A landscape with many valleys, sampled at points; each row gives a point and its height.
From any point a ball takes the steepest step (drop divided by distance) to one of its 6 nearest points. It stops when none of these is lower. Distance is the straight distance between rows; heights are no part of it.
tun: [144 170 110 179 111 153 221 114 113 130  73 110 175  96  80 151 196 161
 111  94 155  93 185 111  50 193 170  85 156]  (h 30.1)
Muz: [151 135 223 113 108 193 175  89  97 142  91 114 182  98 167 154 161 151
 128  35 166 133  91 132 123 138 161  96 135]  (h 32.8)
gite: [ 81 114 125 137 160  63 110 140 136 150 109 144  84 143 163  96 106 108
 113 159  81 124 115 117 119 122 124 182 135]  (h 12.2)
peb: [153 106 103 122 150 114 122 115 139 134 207 104 116 109  53 140 116 108
 113 154 188 117 118 131 120 135 104 100 136]  (h 32.5)
Ked: [ 94  96 105 149 125  88  97 175 150 145 110 144  80 152 138 110 114 106
  93 167  49 111 137  81 148 136 117 170 154]  (h 19.6)
poze: [ 94 128 117 120 149  57 137 121  98 141 148 127 140 189 105 135 171 171
  41 164 115 138 147  96 135  86 138 153 119]  (h 22.4)
sebev: [145 126 135 111 137 133 118 116 119 122 167 123 129 101  96 143 121 129
 141 135 171 155 128 133 127 122 146  91 110]  (h 50.2)
Tapoz: [103 139  82 124 151  99  94 104 134 131 180 107 145 141  86 157 148 124
  97 164 158 108 139 113 161 110 102 119 129]  (h 25.3)
kemen: [149 104 128 128  86 170  64 147 161 137 159 111 125 115  97 139  92  89
 163 162  98  91 134 139 134 126  66 115 176]  (h 19.4)
bar: [118  87 149 137 159  63 149 114 131 166 166 138 105 150 113 104 142 177
  87 168 129 138 130 144 110 106 145 170 138]  (h 54.0)
Lifi: [ 98 132 110 109 169 137 163 108  90 113  92 144 113 154 162 133 109 132
  89 110 165 150 108  87 174 131 135 140  81]  (h 45.1)
gaso: [154 108 140 117 170 111 172 117  98 141 162 150 109 126 105 135 116 165
  69 123 188 148 144 118 139 146 159 122 123]  (h 58.1)
mopor: [ 89 125 157 170 121  57 151 127 164 129 128 132 111 155 148  54 174  96
 121 167  58  96 145  77  95 128  99 225 172]  (h 17.0)
timiz: [131 153 116 142 109 190 120 156 143 118 117 108 120 127 122 137 122 104
 202 151  84 118 134 179 110 108 108 110 113]  (h 23.0)
fodi: [161 144 199 105 125 173 159  76  93 127 109 143 153 106 174 146 134 172
 117  23 189 118 100 121 154 118 153  89 130]  (h 27.3)
pulof: [106 120 117 179 136  45 157 116 130 126  78 147 134 160 179  72 165 125
 105 139  73 131 123 102 109 111 128 239 151]  (h 15.6)
bani: [167 102 148 124  62 183 133 173 148 122 147  86 141 118  64 120  88 103
 178 138 122 123 146 151  82 149 112  88 156]  (h 17.5)
Tadel: [113 132  86 128 163 135 145 108  91 117  96 154 129 169 150 155 128 157
  68 120 170 128 136  98 178 116 131 146 100]  (h 39.8)
zop: [ 88 130 109 154 146  72 101 135 139 134 119 143  91 113 148 113 110  51
 134 150  82 107 115 104 127 128  78 174 145]  (h 14.3)
Kip: [133 116 160  99 107 166 125 149 134 102 103 140 130 109 163 119 107 128
 172  91 131 154 121 170 139 144 171 101 105]  (h 20.4)
kun: [109 118 113 126 164 108 142 117 115 132  99 163 111 142 165 137 111 154
  93 131 148 149 115 117 160 104 143 162  99]  (h 38.9)
lado: [128 158 120 122 109 121  95 172 134 113 105 138  96 122 183 115  94  84
 180 102  79 131 104 174 124 114 116 110 117]  (h 21.0)
rere: [121 135  98 124 163  94 106 101 107 125 144 156 128 145 113 171 146 166
  59 134 167 121 155 116 163 107 132 130 112]  (h 32.2)
napiv: [138 158 136 118  89  84  36 156 135 163 147 113 108 110 176  85  78 120
 125 123  93  84 143 115 130  91  83  80 145]  (h 21.4)
Rit: [116 128  98 138 131  91 167 133  76 134  91 121 158 202 132 104 166 118
  58 150  96 163 131  79 128  89 135 182 106]  (h 17.7)
zir: [137  92 137 125 158 148 155 105 120 123 107 168 106 139 155 139 102 165
  88 116 189 142 131 131 171 130 148 149 110]  (h 55.3)
miriz: [ 96  95 134 139 146  88  82 133 162 144 136 162  94 117 144 108 103 114
 128 160 102 105 127 141 127 112 131 162 133]  (h 18.8)
Rabes: [ 85 107 115 126 163  84 154 141 101 136 116 121 107 157 125  99 126 116
  83 174  91 158 110  81 135 115 139 167 105]  (h 16.1)
gatig: [159 155 174 114 126 218 179 101  90 129  81  98 195 128 142 152 217 177
 121  65 142 109 124 148 128 172 151  81 135]  (h 41.7)
mas: [120 101  91 118 140 153  96 134 148 109 152  99 102 106 104 136 102 107
 166 175 134 133 115 112 166 168 111 113 135]  (h 14.4)
Ket: [105 119 154  93 146 119 111 129 130 132 162 124 114 107 105 114  95 108
 153 142 141 149  94 129 114 113 134 105  98]  (h 22.2)
muvag: [139 176  97 146 139 202 169 129 129 129 108  93 180 126  97 138 177 203
 158 117 136  92 161 153  89 145 159  68  99]  (h 28.5)
nas: [106 157  90 154 143 114  97  92 138 119 147 135 136 111 129 149 155  78
 154 161 131 104 130 141 152  96  88 145 122]  (h 3.3)
lubak: [124 160 105 102 143 183 148 123 115  82 114 106 143 125 147 142 147 122
 184 119 129 165 113 136 165 165 129  96  95]  (h 70.1)
raro: [ 87 149  54 111 152  96  93 117 116 119 145 133 152 168 103 184 143 156
  72 124 154 115 162 100 170 138 132 116 126]  (h 32.6)
pap: [136 147 150 151  92 180 182 148 136 127 107 109 158 109  73 127 138 152
 167 136 137 126 157 149  52 119 156  98 105]  (h 32.7)
Kesi: [165 170 109  97 135 153 124  95  91 102 153 128 156 131 116 170 145 171
 111  61 196 139 157 126 168 183 142  66 148]  (h 46.5)
sil: [ 93 123 113 145 155  99 100  93 148 136 160 143 120 111 108 128 147  96
 118 180 136  94 129 121 149 107  99 154 120]  (h 11.2)
rin: [124 110 110 133 125 150  74 128 154 110 132 148 106  98 129 146 105  97
 167 157 127 130 127 148 155 125 123 126 130]  (h 22.3)
setel: [114 144 114 100 155 112 125 114  88 123 138 163 127 167 123 182 126 188
  48  84 164 116 153  99 169 136 135 105 120]  (h 31.7)
duzo: [117 140 141 117 160 163 169  95  89 124 103 150 122 161 145 147 115 171
  70  83 201 120 136  91 185 136 126 111 116]  (h 36.9)
kosa: [138  73 153 109 156 125 159 152 121 133 155 142  97 119 105 109  86 130
  98 123 162 154 128 122 145 187 169 125 133]  (h 41.1)
zoku: [192 133 140 125 117 177 151 108 115 109 130 136 149  88 108 145 146 138
 146  97 192 161 145 153 128 168 163  98 126]  (h 46.6)
rukog: [122 138  86 147 166  64 136 100 112 119  78 156 103 122 190 138 127  99
 110 106 135 130  92 137 130 103 122 193 102]  (h 18.9)
reg: [103  97 116 147 126  75  98 165 147 145  93 164  86 154 173 101 102 135
  92 153  66 118 136 117 150 128 132 171 152]  (h 24.3)
bebav: [131 105  89 128 168 105 146 119 113 128 181 118 114 139  66 149 143 154
  67 161 172 128 148 115 159 151 136 120 130]  (h 47.4)
vola: [136 140 173 122 154 115 173  88  81 145 128 159 120 167 156 136 107 227
  59  48 182 103 129  99 156  97 133 110 147]  (h 51.1)
Ziv: [110 130  76 111 159  88  98 125 118 123 175 118 138 161  71 188 139 164
  65 127 163 117 162 106 156 141 130 107 147]  (h 33.4)
sula: [ 93  86 100 143 152 102 138 128 124 130 141 117 119 153  87 121 157 120
  72 200 102 128 123  83 152 123 123 159 121]  (h 4.7)
Rogiv: [171 134 159 124 108 224 172 121 121 109  78 122 168 110 129 138 181 165
 157  95 154 133 136 170 116 180 167 107 122]  (h 44.0)
Maba: [127 104 119 134 154 124 127  98 126 128 113 176 110 129 161 149 114 164
  91 133 163 138 114 142 161 108 146 155 103]  (h 44.6)
lemo: [ 92 123 110 121 144  81  98 159 127 132 112 156  75 124 179 104  74 101
 129 127  90 134 106 123 134 129 131 152 123]  (h 19.3)
pulin: [142 115 142 175  63  60 109 164 126 141  92 128 145 173 175  64 177  86
 112 116  18 160 122  64  91 139 115 208 176]  (h 19.7)
bov: [166  96 148 132  53 152 121 160 155 124 147 110 131 107  74 128  88  97
 169 128 141 134 148 154  67 130 120 104 150]  (h 20.0)
dinu: [155 120 142 123 107 194 148 158 137 115 119  87 157 106  87 118 140 126
 199 137 134 140 151 162 110 200 155  86 153]  (h 25.1)
muk: [116 113 156  96 120 106  78 167 147 145 151 126 109 110 134  95  66 109
 164 130 105 137 112 145 103 116 140 111 115]  (h 8.1)
nipod: [187 181 133 122 100 146 154 123  97 113 157 103 178 104  79 156 183 155
 133  75 168 136 166 133  89 163 156  50 145]  (h 40.4)
vota: [ 98 149 125 167 111  31 107 186 133 161  97 140  86 144 159  83 135  96
  84 120  32  87 156  71 110 147  89 180 178]  (h 20.5)
gabi: [105 124  53 128 155 138 138 124  85 120  92 118 158 189 119 145 134 148
  56 143 156 140 154  66 174 145 133 145 109]  (h 35.8)
kol: [135 135  75 173 149 102 180 112  71 130  42 136 133 179 165 130 139 107
  58  93 145 117 111 100 135  91 116 203 106]  (h 24.5)
Lem: [137 173 152  80 128 138 102 107  92  94 134 161 133 143 162 179 122 188
  97  23 142 112 125 118 152 121 132  70 115]  (h 26.4)
riv: [172 167 126 129 110 167 194 135 111 126 142  71 186 113  63 135 174 141
 159 110 164 131 162 130  70 170 155  63 156]  (h 35.9)
Ror: [143 148 119 148 131 209 187 131 129 132  85  90 183 112  86 122 178 178
 170 128 148 108 163 156  89 195 169  91 128]  (h 25.5)
luvad: [159 102 166 124  22 146 113 165 135 145 126  99 157 134  91 118  67 111
 138 138  95 100 156 156  50  99  84 124 145]  (h 16.0)
duvu: [132 159 121 117 127 178 161 137 121 113 163  67 172 130  78 136 151 147
 182 144 138 131 138 149 127 139 124  58 127]  (h 34.8)
nosek: [175 121 132 128 112 146 114 117 142 127 159 127 123  88  82 144 119 115
 161 137 172 150 136 158 102 116 144 111 118]  (h 32.4)
gubu: [140 159 164  85 144 149 142 105  98 113 135 132 150 105 151 140 140 154
 134  77 165 159 102 129 143 125 155  83  88]  (h 41.2)
pep: [137 147 110 117 126 161 135 138 130  88  86 146 101 120 185 143 118  96
 170  99 117 146  95 170 149 131 131 127  84]  (h 23.5)
div: [125 188 112 114 144 112  94  97 117 111 143 142 142 120 147 166 166 137
 132 114 145 125 118 155 133  69 125 110  91]  (h 22.7)
Lasu: [100  98  98 151 131 129  59 144 174 138 135 139  87 113 127 138 109  87
 128 176  88  87 141  93 160 156  87 154 173]  (h 28.0)
zod: [132 164 163  99 121 146 142 133 110 125 147 106 145 108 107 132 140 137
 165 120 140 161 113 143  92  98 139  84  83]  (h 22.9)
fori: [116 139 140 109  99 115  50 153 151 155 149 125  98 119 143 120  79  69
 143 137  70  83 124 119 130 119  65 115 162]  (h 13.3)
taba: [112  84 111 151 140 123 152 126 125 132  70 172  98 175 182 121  99 148
  87 130 122 131 121 129 164 103 141 195 124]  (h 37.3)
debo: [116 161 147 106 134 132 115 117 125 128 151 102 130 116 120 133 125  86
 170 155 117 141  97 152  97  75  88 119 101]  (h 28.1)
lib: [134 141  96 120 135 170 112 126 132  85 121 123 117 118 144 148 134 111
 183 148 125 157 113 155 166 146 125 109 107]  (h 31.1)
mopu: [154 170 149 112 116 158 140 114 127 115 116 133 141 107 149 146 153 158
 158  98 137 152 106 157 113  87 154 104  77]  (h 24.8)
Telun: [120 111  92 201 146  71 156 142 103 120  50 152 120 128 150  94 154  78
  92 120  87 117 133 100 114 130 121 222 125]  (h 10.5)
Lun: [129 172 126 140 130 122 128 136 133 119 110 131 104 110 157 134 140  71
 188 125  93 133  97 190  88  80  89 144 106]  (h 23.4)
Tofi: [141 130 170 100 156 155 158  92  94 122 125 147 140 121 150 142 114 152
 107  78 200 147 113 116 163 147 159  97 114]  (h 45.6)
zuv: [131 141 138 104 140 159 173  96 125 107  83 144 103 143 200 145 106 131
 129  60 178 127  76 121 174 114 132 141  96]  (h 32.9)
Seb: [172 140 142 111 118 177 181 123 111 127 136  73 181 102  84 130 181 118
 168 115 165 156 143 141 103 214 165  77 165]  (h 30.2)
vele: [124 179  75 100 129 124  77 114 133  99 160 122 156 154 107 205 151 176
 130  90 152 130 149 145 155 135 119  77 141]  (h 52.9)
Nid: [139 119 140 104 136 164 126 122 122 106 129 131 124  99 135 140 116 139
 151 115 165 162 124 145 161 139 154 106  99]  (h 40.7)
fabur: [131 110 151 117 117 146  97  82 166 149 179 120 157 113 111 133 109  60
 149 165 106  76 101 123 139 107  46 164 164]  (h 15.8)
ladig: [150  98 145 144 105 157  87  93 163 140 172 123 150 105  92 148 107  77
 161 177 129  89 116 142 122 102  73 143 164]  (h 17.9)
devol: [101 117 134 144 151 105  80  96 159 141 156 152 111 105 139 122 121  83
 140 169 128  99 120 137 129  85 106 164 135]  (h 6.9)
levud: [122 140  91 106 143 123 116 116 123 118 178  86 148 116  87 157 138 141
 133 143 183 137 136 123 167 154 115  75 127]  (h 48.2)
miku: [ 94 111 154 126 136  70  60 136 168 170 157 140 101 129 154  81  79  99
 133 143  86  83 120 125  98 109  96 156 163]  (h 33.6)
gek: [ 86 101 156 141 122  55  85 157 172 175 145 138  82 158 147  78 114 127
  95 156  48  79 140 105 118 127 102 162 182]  (h 27.9)
Kov: [104 113 122 165 102  47 116 151 144 147  92 138 113 175 189  74 148 132
 105 132  32 143 124 110 121 128 121 218 173]  (h 17.8)
nez: [145 104 177 116  52 116 110 153 147 135 148 106 138 111  88 100  77 113
 173 116 144 143 133 148  46 107 125 108 131]  (h 17.6)
noru: [178 182 120 130 112 180 169 125  99 115 115 104 191 130  94 157 197 202
 126  64 139 103 183 142  94 188 161  45 152]  (h 48.4)
Veb: [137 129 111 139 109 216 156 167 147 118  89 101 158 127 105 111 134 165
 203 151 112 100 163 171  97 186 156  95 131]  (h 22.0)
fasi: [123  94 110 118 144 135 106 128 144 126 187  97 105 108  73 141  97 106
 141 176 153 117 104 115 151 149  99 106 140]  (h 31.2)
Fim: [116 119 126 110 150 145 131 127 132 113  98 154 101 123 182 132  89 126
 138  99 141 152  99 136 168 129 146 140  94]  (h 28.8)
sipil: [ 94 163  97 126 170  69 105 109 117 129 139 146 130 135 137 146 146 127
  82 135 138 113 132 119 146  88 118 140 104]  (h 24.7)
fot: [105 142  60 152 152 121 100  87 131 104 105 152 125 117 151 155 155 100
 128 153 146 124 127 127 171 110 108 163 108]  (h 13.4)
dezo: [101 123  45 152 161 121 107  99 123 104 109 123 128 130 126 143 146 105
 122 178 131 125 134  86 180 147 108 149 122]  (h 24.6)
seta: [140 100 101 132 145 149  99 116 142 118 150 137 109 101 103 151 115 123
 137 169 159 137 136 138 162 143 131 125 126]  (h 39.6)
sene: [148 121 162 104 105 162 148 147 129 113 156  94 144  90  73 120 120 107
 172 124 156 161 133 144  91 155 149  83 126]  (h 31.4)
vof: [ 89 120  86 180 138  99 110 154 144 141  91 145 103 126 130 112 135  65
 107 164  62 102 134  53 136 150 100 186 162]  (h 18.5)
kare: [176 139 162 120 120 200 172 102  91 122 107 106 188 101 116 145 186 146
 151  92 166 147 140 158 124 204 165  86 147]  (h 38.7)
Pepa: [157  91 127 123  91 142  61 170 148 120 150 134  95 100 115 121  80 111
 156 133 126 123 149 149 134 154 130  91 144]  (h 25.8)
tir: [121  70 155 146  79  93 142 126 116 137 123 115 142 212 154  95 146 155
  96 150  95 218 107  98 133 109 126 193 134]  (h 20.6)
suso: [116 110 116 119 114  94  54 177 152 146 143 141  77 122 147 111  81 117
  96 146  81  92 147 112 161 138 113 107 149]  (h 25.2)
rozu: [110 112 150 112 169 110 164 118 116 151 117 156 108 150 158 107  91 181
  98 116 148 159 105 125 151 118 159 155 113]  (h 31.0)
Parig: [144  56 133 140 131  99 101 152 165 153 181 138  77 117  79 116  86 103
 103 162 133  94 129 132 107 152 115 132 160]  (h 37.2)
dufi: [102 122 121 182 126  63 142 141 143 132  84 156 112 142 152  77 161  90
 102 156  52 112 145  79 117 131 116 218 156]  (h 14.5)
niza: [157 102 145 135  39 180 116 168 149 143 129 104 151 130  76 127  76 109
 159 147  96  97 161 156  69 121  90 110 152]  (h 13.8)
Pum: [139 121 160 132  67 149  91 153 155 140 128 119 140 123 111 117  90 111
 181 140 104 116 138 170  68  82 114 119 130]  (h 5.2)
govis: [110 135 141 118 123  99  70 131 146 144 143 135 106 114 151 113  91  66
 173 138  94 115 106 145 102  94  94 143 129]  (h 15.9)
kez: [102 130  93 140 144  89  98 139 135 120  98 161  79 113 177 130 103  80
 133 129  92 126 107 127 143 123 116 167 128]  (h 14.2)
bunar: [125 127 167  95  84 116  58 144 154 159 155 117 123 126 143 107  65  68
 162 138  81 100 108 142  86  92  74 130 145]  (h 3.5)
navul: [137 158 141 126 113 198 163 150 133 114 115 107 158 110 113 135 156 146
 181 125 123 145 141 164 102 126 161  82  98]  (h 33.9)
lomo: [100 126 103 129 123  63  67 169 134 145 108 153  72 127 190  97  79 108
 104 118  67 103 132 122 151 134 115 131 147]  (h 22.5)
lusa: [109  87 152 124 125 108  66 136 169 156 176 140  95 116 119 114  82  92
 124 159 104  83 124 129 114 119  92 142 158]  (h 26.3)
lofo: [165 116 124 126  52 202  98 181 144 141 126  86 145 138  87 129  78 124
 168 145  79  84 161 151 108 147  74  86 175]  (h 15.7)
roga: [134 126 187  82 130 144 145 128 112 128 140 128 147  90 134 123 121 137
 154  87 156 171 108 133 119 140 181  94 106]  (h 11.1)
biriv: [173 165 166 121 107 144 176 127  95 127 148  96 176  86  69 141 172 136
 144  95 162 150 148 120  70 140 163  63 127]  (h 30.5)
sevo: [135 178 106 115 150 101 129 103 112 109 116 139 119 122 176 154 150 110
 139 106 130 146  91 154 128  82 119 126  78]  (h 21.9)
saraz: [144 152 132 141 121 139  99 103 140 129 133 137 141  98 126 145 140 125
 170 144 139 132 124 180 107  61 131 124 101]  (h 23.6)
vav: [142  69 127 146 126 136 183 136 103 126 121 132 117 189 104 129 136 162
  60 170 134 178 148 101 162 143 128 160 129]  (h 44.4)
siz: [108 169  98 108 159 132 157  97  88 102  82 150 121 155 178 156 122 133
  84  75 164 131  98 105 169 109 121 127  80]  (h 39.0)
Luz: [121 159  91 125 154 135 106 112 124 101 129 130 123 121 141 155 142 108
 149 146 140 144 113 147 158 106 115 116  98]  (h 25.6)
Sefa: [132 131  89 138 125 163 104 105 147 120 166  88 142 130 103 150 139 106
 190 178 133 125 125 141 158 120  83 107 143]  (h 27.5)
Tapo: [107 113 129 117 162 109 148 112 128 136 106 161 103 141 187 125  85 161
 123  98 150 145  86 138 150 104 160 167 104]  (h 29.1)
sero: [149 147 106 136 129 162 103 115 146 103 121 144 125 102 141 155 144 124
 176 146 143 142 119 178 150 101 130 117  99]  (h 24.4)
vap: [110  57 136 167 141  97 121 137 162 145 156 138  95 140  86 114 144 122
  91 194  93 103 135 113 139 145 114 168 158]  (h 36.0)
res: [171 168 144 135 118 179 168 111  71 136  91  92 214 123 112 158 219 187
  97  52 131 103 165 131  85 208 161  64 174]  (h 47.8)
Bilug: [144 157 119 176 100 182 199 129 124 130  99 110 168 108  67 146 156 183
 142 119 160 107 184 137  52 136 155  83 112]  (h 28.7)
sol: [114 127 134 181  83  66 109 178 163 146  98 149 109 169 161  85 169 112
  84 141  16 102 162  67 127 141 113 191 183]  (h 18.2)
laga: [159  91 112 130 162 133 139 122 127 126 161 141  97 108  98 130 112 135
 100 149 177 145 148 123 150 168 150 129 127]  (h 53.9)
tem: [ 77  94 130 148 153  80 132 121 145 134 162 115 120 144  92  99 159 100
  88 196  94  86 118  86 132 117  94 171 136]  (h 22.6)
zigib: [157 173 120 123 127 165 185 154 125  98  80 122 112 122 175 143 157 115
 171  76  97 140  84 192 116 119 133 120  75]  (h 23.9)
tob: [111  96 120 150 115 115 170 135 118 143  68 151 107 204 187 101 106 160
  96 126 102 167 108 118 147  91 127 212 133]  (h 22.8)
loni: [158 130 195 104 119 192 166 108 102 124  99 116 179  90 141 144 164 140
 146  66 165 157 110 146 127 162 174  95 130]  (h 39.5)
tipod: [160  86 114 125 166 122 160 137 128 129 174 132  94 113  79 126 109 118
 100 147 175 145 135 120 141 181 155 118 140]  (h 39.4)
Nav: [204 166 116 124 110 143 156 121 121 111 161 112 151  93  77 146 157 124
 141 102 193 146 149 132  87 146 162  82 135]  (h 37.9)
zuvar: [168 119 120 139  91 200 129 150 149 111 120 109 138 107  92 133 134 138
 197 153 138 140 157 178 112 151 147 100 127]  (h 21.3)
laso: [124 115 143 127 144  96 173 109  85 142 128 142 128 193 135 130 135 204
  48 130 142 158 142 111 158  91 138 154 118]  (h 30.4)
tukud: [106 107 112 133 142  91  96 128 143 139 110 169  88 129 181 119  89 132
 126 127 105 130 112 147 148 116 145 174 120]  (h 20.3)
Gefoz: [ 84 126 108 116 172  78 122 119 116 134 150 127 108 133 117 123 132 127
  82 175 134 134 122  98 139 104 123 138 100]  (h 27.2)
masig: [ 87 133 136 164 118  96 139 151 182 135 127 142 111 145 114  84 144  64
 106 149  57  50 139  31 119 156  65 205 186]  (h 20.2)
Saned: [126 128 159 113  86 121 105 151 151 132 121 126 134 107 143 103  87 132
 190 115 120 156 116 163  77  86 155 111 109]  (h 26.8)
nadek: [134 132 113 162 110 127 191 128  90 150  55 118 148 228 172 106 141 124
  79 109 130 161  97  97 125  50 109 196 120]  (h 18.3)
basab: [103 100 133 150 162  79  99 106 160 158 138 164 104 128 155 101 123 136
 122 166 117 106 127 142 123  96 143 188 139]  (h 13.2)
zep: [ 94 118 126 166 101 117 102 172 194 145 128 137 105 153 107 113 152  93
  84 161  45  52 141  41 139 160  77 177 192]  (h 21.8)
Dunu: [153 177 113 129 131 197 168 125 120 125 123  87 185 133  99 147 184 199
 158 115 140 114 159 155 107 148 153  62 123]  (h 36.4)
Vebif: [137 149 118 110 124 149 123 115 131 134 197  75 164 135  70 150 135 125
 149 152 155 126 117 146 120 100  87  73 131]  (h 26.9)
Mip: [152 154 160  96 149 113 129  90  97 137 141 155 135 111 157 143 119 190
 111  68 181 141 107 124 136  94 160  95  97]  (h 11.9)
malup: [128 121 154 111 142 110  97 123 136 142 161 134 111 102 127 121  99 139
 150 132 159 148 112 143 101  96 150 128 103]  (h 12.9)
Fiz: [131 138 108  94 159 158 131 109 107 105 147 113 145 119 121 155 136 150
 130 125 180 153 132 118 176 168 132  83 115]  (h 64.7)
dig: [ 98 122  96 170 163  89 131 114 134 125  95 166 110 135 151 116 147  98
  98 162 103 113 135 103 144 108 127 203 120]  (h 12.4)
rus: [167 151 130 127 121 195 165 115 115 106 125  98 166 110  98 146 180 160
 167 120 167 151 149 157 125 170 148  86 126]  (h 45.4)
tuz: [110 160 152 167  59  29  92 149 177 154 137 110 126 186 188  58 186 153
  92 126  25 102 157  84 116 140  86 166 207]  (h 23.1)
tif: [152 191 139 110 135 184 185 130 105 118 102 105 158 126 163 146 191 170
 138  64 104 127 104 151 117 112 151  82  81]  (h 27.6)
Bifem: [104 101 128 151 121  83 162 107 128 151  93 144 125 200 178  91 135 185
  97 138  95 168 105 134 134  93 131 219 146]  (h 27.4)
kora: [141 146 158 132  79 154 138 150 149 131  95 123 152 113 130 122 130 150
 186 119 111 140 129 177  58  73 150 117  93]  (h 36.8)
kazop: [112  86 136 137 136 123  99 114 173 147 179 130 107 112  86 129 109  81
 116 178 120  75 106 112 143 122  74 156 158]  (h 23.2)
Sabon: [155 123 175 111 118 114 147 129 117 138 158 129 133  84  99 109 100 134
 148  98 187 169 119 131  82 131 177 106 119]  (h 25.4)
Vuvop: [181 161 159 104 135 130 126  99  84 113 154 157 140 115 129 171 127 177
  87  50 195 132 151 118 134 142 152  73 135]  (h 33.3)
Vir: [ 77 118 109 141 161  90 103 133 139 129 141 132  98 116 122 113 117  64
 122 176  93 103 110  95 132 124  88 162 134]  (h 11.5)
zema: [143 164 113  93 141 124 109 113 112 110 176 121 145 118  95 172 138 164
 113  98 181 141 147 128 154 141 140  68 119]  (h 43.6)
sodol: [140 125 144 109  98 192 150 148 135 136 160  73 157 125  67 126  98 114
 187 160 115 131 118 149 101 117  96  91 126]  (h 21.7)
Sadu: [ 87 118 125 154 158  56 142 109 132 138 108 147 118 153 152  92 160 128
  96 171  97 129 125 110 126  93 128 198 125]  (h 19.5)
mol: [131 115 131 113 122 158 108 100 143 144 184  89 161 121 101 142 102  72
 162 170 113  96  89 122 139 105  43 131 156]  (h 17.4)
botuv: [127 143 174  86 128 172 155 130 119 112 101 128 142 104 177 133 131 122
 159  79 132 161  88 149 147 141 169 108  92]  (h 28.3)
fusu: [ 94  77 145 117 142  79 138 159 124 149 136 143  90 166 145  87  83 155
 100 150  93 156 119 122 134 133 149 160 135]  (h 18.7)
Sog: [140 125 179  91 103 185 157 111 141 119  83 135 128 128 201 139 106 150
 156  34 160 122  77 158 154 119 169 129 108]  (h 31.5)
Miv: [166 175 175 112 104 158 161 117 105 113 115 120 172 109 136 148 176 190
 134  64 134 139 120 139  92  98 168  76  93]  (h 27.8)
posup: [138 139 110 137 135 201 186 146 135 139 132  56 181 146  82 113 152 167
 198 162 134 109 160 149 102 166 136  70 138]  (h 43.1)
Vin: [113  95 129 152  82  75 118 168 132 146  98 137 110 204 185  91 114 165
  91 125  41 171 129 112 146 122 118 182 164]  (h 19.9)
dufo: [114 110 111 127 152  93 103 115 157 138 104 174  98 135 199 112  86 152
 135 106 131 128  96 162 144  96 152 187 117]  (h 24.0)
Mufu: [127  48 129 158 109 106 127 164 151 133 133 127  81 157  99 118 135 140
  73 182  75 143 138  99 147 162 126 168 157]  (h 45.8)
pomi: [ 99 117 117 100 169 130 143 116 105 113 145 122 125 117 108 141 111 133
 112 139 168 150 123 107 171 156 141 102 105]  (h 47.9)
Pek: [153  94 169  98 107 153 141 157 109 127 135 119 148  88 117 111 114  81
 144  81 168 166 138 146 116 208 184  96 153]  (h 35.3)
lugu: [155 165 165 132 108 168 185 131 105 114 114 100 183  93  97 134 187 178
 137  83 141 134 148 139  78 135 168  69 121]  (h 13.6)
zeriv: [ 91 135 130 127 156  85 101  91 137 138 158 129 116 120 132 111 127  67
 129 174 124  91 108 106 126  99  78 165 127]  (h 8.3)
nopip: [144  76 138 109 132 126 110 170 141 130 154 142  95 103 114 108  75 113
 128 124 142 137 137 140 141 177 159 111 132]  (h 36.1)
Kivo: [ 95 134 128 141 160  61 100 108 150 145 123 158  93 108 172  97 117  93
 151 143 101 109 108 137 112  97 115 187 131]  (h 10.0)
fekul: [135 132 123 120 101 140  71 161 141 110 115 146 106 110 167 121  99  98
 170 114  97 131 128 165 132 113 137 102 118]  (h 18.4)
Tima: [119 133 104 122 155 125 104 104 129 116 152 139 119 109 116 153 129 129
 124 150 164 137 125 133 154 114 131 113 104]  (h 37.1)
bafol: [135 168 135  96 129 147 139 129 110 130 192  78 165 123  70 146 146 140
 150 125 154 138 123 139 110 111 111  55 113]  (h 28.4)
fodom: [104 117 114 119 132 140  89 151 145 117 147 116  99 115 119 125  92  80
 165 154 103 138 100 119 145 139  96 108 127]  (h 30.9)
Gilev: [ 89  97 109 145 142  87 147 160 122 128  95 135 100 160 143  99 117 110
  94 159  64 149 118  85 133 128 134 182 124]  (h 16.3)
varo: [133  97 163 122  99 117  64 129 165 161 167 130 120 112 109 110  81  95
 152 149 131 100 123 148  84  90 101 147 149]  (h 19.8)
Vanuk: [ 93 164  89 171 166  40 139  91 113 112 106 153 133 116 154 103 175  76
  99 120 135  88 144 114 115 110 103 203 120]  (h 4.9)
dekef: [159 166 124 112 138 158 119 101 109  96 133 134 140 111 134 169 150 163
 125  96 164 141 129 152 156 112 144  82  94]  (h 26.5)
Lide: [ 96 112 126  97 158 128 130 143 116 109 112 144  97 125 158 118  84 109
 136 120 119 163 105 114 162 145 146 130 102]  (h 31.3)
Dak: [140 109 134 113  99 117  77 150 152 131 115 151 111 112 165 110  75 131
 163  99 124 139 118 172 117 103 160 123 116]  (h 20.1)
zefam: [126 163 110  92 147 189 137  84 102  85 101 127 146 147 161 167 152 157
 123  83 192 133 124 127 193 157 119  94 104]  (h 53.8)
Dize: [185 134 168 124  99 155 165 132 114 111 130 124 161  78  96 140 154 127
 152  94 171 167 150 144  83 154 182  89 131]  (h 40.8)
mumez: [ 96  86 122 144 158  93 127 133 134 138 135 142  97 139 112 115 126 128
  93 182 101 136 126 107 145 118 133 166 124]  (h 29.4)
Gis: [115 137 149 123 113 122  88 117 152 151 156 140 119 115 150 122  93  42
 156 149  72  84 109 115 125 122  45 166 161]  (h 14.1)
danet: [165 146 127 161  71 169 219 136 132 125 120  97 162 113  50 140 136 128
 151 131 159 122 175 130  37 143 134  99 138]  (h 32.3)

Call two points neighbours if one is among the 6 nearest of the other. Go from one point of each pair to the other, from neighbour to neighbour, staying as low as possible. Name the highest point that can't be avoided.
roga and mas -> rin
roga and sula -> Kip
mas and Mip -> dekef

For each start below, name the point where the ball stops.
peb -> Pum
tuz -> Vanuk
Tadel -> nas
